A landscape with many valleys, sampled at points; each row gives a point and its height.
A ball rolls from a point to the lowest of its 2 nearest points, and stops where none of them is lower. Distance is the straight distance between rows; heights are no part of it.
k384: -2	-7	-2	8	-11	9	3	9	-26	-16	4	-5	-9	-2	-5	-15	-1	3	-1	1	9	-7  height 240
k744: -6	6	9	-24	9	7	3	-11	13	-12	-5	13	-5	-11	4	-5	-6	3	-2	7	-21	-14  height 121
k702: -10	11	-7	-7	-5	-19	-2	2	9	30	-1	4	0	1	7	8	-13	-3	2	6	-9	5  height 135
k292: 2	-1	-1	0	4	7	-4	21	20	-11	-18	-5	-6	0	-4	11	0	-7	5	1	-6	-4  height 540
k662: 3	-10	5	17	-6	0	-4	6	-5	-4	6	-9	-4	10	-2	-5	7	2	-1	5	17	2  height 686
k447: 2	6	1	7	3	-12	-8	-2	-11	13	5	-7	6	26	5	19	4	10	0	-3	11	16  height 71
k527: 9	-15	12	20	-5	-6	-10	3	1	0	0	-9	-7	9	4	-8	1	-4	2	5	21	5  height 657
k56: -4	0	5	-3	2	-1	-1	-7	-7	3	14	-7	5	12	-2	2	12	2	-3	5	5	5  height 174
k639: -1	7	-8	-2	3	-12	2	-14	-9	28	3	0	16	11	7	10	0	5	2	-10	2	14  height 277
k877: -2	6	2	-8	6	5	-5	13	14	-10	-15	-3	-5	-2	1	11	-6	-8	4	3	-16	-2  height 592
k244: -2	4	-10	-3	3	8	14	-17	-33	4	10	4	10	-1	-2	-9	0	7	-3	-16	-2	1  height 97
k645: -13	9	-12	-8	-3	-6	12	-16	6	28	10	9	7	-7	7	-5	1	4	-2	5	-4	-2  height 301
k358: -2	9	-1	-8	-1	3	-2	6	5	-6	-7	-1	-5	-7	0	6	-13	-8	3	8	-18	1  height 629
k399: 14	-21	9	16	15	5	-8	15	28	-14	-14	2	-4	-13	2	2	0	-21	11	-6	14	5  height 166
k280: 2	4	15	-16	9	-15	-12	-10	-1	14	8	3	3	22	7	11	2	17	-9	-9	5	1  height 464
k984: 2	-10	6	9	-8	11	2	6	3	-19	9	-1	-4	0	-10	-6	6	-6	-3	10	4	-4  height 337
k24: -7	6	-7	-12	3	-2	12	-24	-5	28	10	8	12	0	8	-6	1	8	-5	-8	-4	-1  height 372
k486: 5	-2	4	4	-6	4	-6	16	3	-12	-10	-6	-9	5	-1	-5	-5	-1	-2	3	2	-6  height 433
k933: -2	-3	-1	-18	15	2	-3	18	17	-13	-21	5	-12	-15	7	5	6	12	8	-17	2	-16  height 585
k129: -11	9	-4	-4	-2	-13	0	-2	12	19	6	1	0	-5	4	5	-5	-6	2	15	-13	4  height 229
k836: 7	4	9	4	-5	-15	-17	13	-3	8	-14	-2	-7	24	8	16	-11	10	-2	-7	8	8  height 447
k339: -2	4	9	-20	10	12	4	-4	15	-23	-11	12	-4	-12	1	-5	0	4	-2	3	-14	-15  height 191
k692: 10	-16	9	7	9	6	-3	11	22	-13	-20	-1	-9	-12	8	-5	2	-5	8	-10	13	-5  height 181
k989: 5	-13	5	14	-11	6	3	9	-16	-13	-5	-5	-14	-1	1	-20	-5	-2	1	-1	14	-6  height 298
k4: 5	-8	-3	27	-12	3	-8	18	4	-19	7	-10	-5	1	-15	2	1	-12	0	12	5	3  height 451
k819: -2	2	-8	18	-2	-2	-3	-5	2	-5	20	-11	14	1	-18	11	14	-16	3	13	-3	12  height 593
k541: 1	-2	5	-11	7	22	12	5	17	-31	-13	12	-7	-17	-5	-7	3	2	1	2	-8	-16  height 232
k663: 0	3	-10	25	-5	-3	-3	2	-19	-7	7	-17	9	7	-17	9	13	-7	3	4	7	11  height 630
k181: -1	7	6	-27	4	-13	-5	-11	-4	18	3	12	-1	2	10	0	-13	11	-9	-11	-9	-2  height 41
k983: -10	11	-18	0	-5	-7	11	-12	-4	25	7	2	9	-9	1	-3	2	0	2	2	-4	4  height 247
k341: 2	-10	-3	-3	11	9	0	28	25	-16	-19	6	-16	-22	1	7	5	-3	10	-7	7	-8  height 437
k575: 3	0	1	0	-3	17	4	11	9	-24	-7	3	-8	-8	-7	-4	-2	-6	0	9	-12	-8  height 107
k84: -2	8	-13	-8	-6	-17	5	-4	-14	31	0	10	6	1	6	6	-12	7	-1	-11	-4	10  height 120
k260: 5	-7	6	0	0	19	6	10	18	-26	-11	5	-7	-10	-3	-8	2	-4	-1	4	-2	-14  height 170
k53: 0	6	-10	23	-5	-8	-6	3	-6	-2	14	-17	10	0	-18	17	10	-14	6	10	-2	12  height 611
k969: -8	2	-4	-7	3	7	8	-17	-21	2	14	1	6	1	-1	-7	6	4	-1	-3	-1	0  height 47
k74: -2	-4	-3	0	-5	10	8	-2	-28	-9	12	-2	-4	4	-3	-12	5	10	-3	-2	8	-6  height 202
k439: 12	-14	4	31	-9	1	-11	15	7	-10	-1	-8	-4	1	-8	2	-2	-13	4	12	15	5  height 506
k776: 5	4	8	0	-2	-15	-14	5	-5	9	-2	-1	-4	25	5	14	-2	13	-4	-4	11	11  height 292
k176: -2	1	1	-2	-6	13	3	2	-6	-19	2	4	-6	-12	-8	-8	-5	-1	0	13	-14	-4  height 42
k936: 1	4	9	-18	3	0	-5	1	4	-4	-12	2	-5	4	6	-1	-7	10	-6	-8	-9	-11  height 708
k775: -9	5	-8	5	1	-2	11	-19	7	12	17	0	13	-9	-5	0	9	-11	4	13	-8	5  height 541
k112: 5	-5	5	7	2	7	-4	19	16	-12	-17	-7	-9	2	-1	0	-1	-6	1	2	4	-4  height 485
k163: -3	9	-1	-6	-4	-2	-6	3	-7	-1	-1	-2	-5	-1	-1	2	-11	-4	-1	7	-13	0  height 652
k596: -9	7	-1	-5	-1	-4	2	-10	11	8	11	4	1	-12	-2	1	-1	-7	2	19	-15	2  height 214
k48: 4	-9	-5	7	7	8	-5	31	21	-11	-24	-2	-11	-14	1	10	3	-5	12	-8	8	-2  height 362
k370: -1	-6	-2	-12	15	3	-4	24	29	-12	-15	6	-14	-19	3	14	8	6	10	-9	3	-10  height 510
k887: -4	2	-2	4	4	-2	-3	-10	-8	9	9	-11	11	10	-2	7	10	-4	2	3	1	11  height 249
k475: 9	-14	6	30	-7	-5	-11	12	3	-4	-2	-12	-8	8	-1	-1	-4	-8	4	8	21	10  height 574
k769: 11	-14	-1	16	7	9	-5	23	26	-12	-17	-2	-7	-7	0	6	1	-15	9	-3	11	-1  height 270
k203: -2	7	-21	4	-3	0	21	-22	-21	22	1	5	18	0	2	-9	-4	1	-3	-14	-6	-1  height 168
k60: -5	12	-14	-5	-8	-24	-1	2	1	36	-1	8	3	2	8	10	-13	3	2	-4	-6	9  height 26
k87: -4	7	-12	5	3	-10	7	-18	0	32	2	-2	20	10	6	4	4	-2	-1	-7	-1	9  height 363
k822: 5	-12	16	4	-6	11	5	-2	11	-19	10	3	-5	-1	-4	-17	8	-2	-6	8	9	-10  height 259
k474: 2	-2	9	-18	7	6	0	5	14	-15	-17	2	-8	-2	7	-6	1	10	-3	-9	-3	-17  height 681
k770: -3	9	-15	18	0	-9	7	-24	1	25	1	-8	24	11	-3	0	6	-12	1	0	-2	8  height 449
k681: 5	-12	3	17	-11	13	1	13	5	-25	2	0	-6	-6	-12	-10	-1	-9	-1	12	4	-6  height 380
k651: -7	6	-12	9	3	-3	9	-24	3	19	9	-6	19	1	-3	-1	10	-9	3	7	-3	6  height 503
k814: -3	6	0	-18	-2	-13	3	-9	-5	28	5	10	2	-3	12	0	-12	7	-5	-9	-7	4  height 129
k379: -3	1	2	-26	12	7	3	8	14	-18	-21	9	-10	-11	8	-3	3	17	4	-15	-8	-22  height 639
k883: 7	-2	2	15	-9	-3	-12	24	-8	-4	-19	-10	-11	13	4	2	-12	2	2	-5	14	3  height 625
k367: -1	-6	-3	21	-8	2	-3	9	-13	-6	10	-13	3	8	-11	1	10	-1	1	4	13	6  height 651
k383: -5	0	9	-14	10	-7	-5	-15	-4	12	11	0	6	19	6	7	8	11	-7	-5	6	3  height 584
k999: -4	3	-5	9	0	-2	2	-10	3	2	19	-6	11	-8	-12	5	11	-11	5	14	-8	9  height 571
k976: -6	7	9	-19	1	8	4	-17	7	-6	4	14	-4	-15	0	-11	-6	2	-1	13	-16	-8  height 36
k896: 0	3	12	-29	8	-18	-5	-16	0	23	7	10	6	8	11	3	-8	16	-12	-14	-6	-2  height 147
k823: 6	-7	-5	23	-16	8	-1	20	-5	-25	-1	-6	-6	-7	-15	-6	-1	-9	2	10	2	-2  height 418
k979: 2	-6	11	-5	-5	14	7	-1	3	-25	2	8	-8	-5	-4	-16	5	2	-7	9	1	-15  height 169
k748: 15	-24	10	6	19	1	-7	7	24	-16	-14	0	-4	-19	8	-1	3	-15	12	-12	14	0  height 37
k171: -7	5	4	-13	0	7	4	-17	-3	-4	14	9	0	-14	-3	-9	1	2	-1	12	-9	-3  height 108
k261: 7	6	2	8	-8	-9	-13	21	-10	1	-19	-4	-10	20	8	12	-15	7	0	-9	7	9  height 553
k977: 0	4	14	-24	9	-15	-12	-11	7	11	2	4	4	17	10	5	-3	14	-10	-7	-5	-4  height 311
k196: 0	4	7	-13	8	-4	2	-19	-15	17	10	5	9	17	7	4	5	13	-10	-16	9	3  height 508
k342: 6	-9	6	13	-9	4	-5	11	-2	-12	-10	-6	-12	1	1	-11	-7	-3	0	-2	12	-3  height 371
k664: 1	5	-15	6	1	2	15	-19	-30	13	5	-2	18	3	-3	-8	-2	-2	-2	-16	-4	6  height 131
k120: -5	1	0	-5	0	5	2	-9	-12	-4	13	-3	4	1	-4	-3	9	1	-3	7	-1	2  height 105
k469: 1	7	5	-15	-1	-3	-6	3	-6	0	-4	-1	-5	4	4	3	-9	4	-7	-2	-9	0  height 675
k780: 0	-5	5	-2	-7	15	5	1	-10	-24	1	3	-10	-7	-5	-15	-1	5	-5	5	-1	-12  height 109
k22: -4	10	-20	1	-4	-6	13	-13	-16	24	4	2	12	-5	1	-2	-3	0	0	-8	-2	5  height 209
k417: 2	9	-7	-3	-4	-15	-4	-2	-15	25	4	3	6	5	6	12	-9	4	1	-8	-3	16  height 182
k725: -7	4	0	-4	-2	4	7	-14	8	-2	17	8	4	-16	-7	-6	0	-8	3	22	-14	1  height 167
k169: -6	-5	1	-6	-7	15	9	-5	-24	-18	10	5	-6	-6	-5	-17	3	7	-4	3	2	-10  height 163
k640: -1	5	-3	12	1	-9	-8	0	-13	7	6	-12	9	19	-3	13	9	0	5	-1	8	16  height 213
k594: 0	4	0	-13	10	-1	10	-24	-15	24	8	6	16	10	8	0	1	9	-8	-18	-2	5  height 438

Where does a ball stop that starts at each point below?
k819 | k60
k342 | k780
k163 | k780
k645 | k969
k474 | k748
k475 | k780
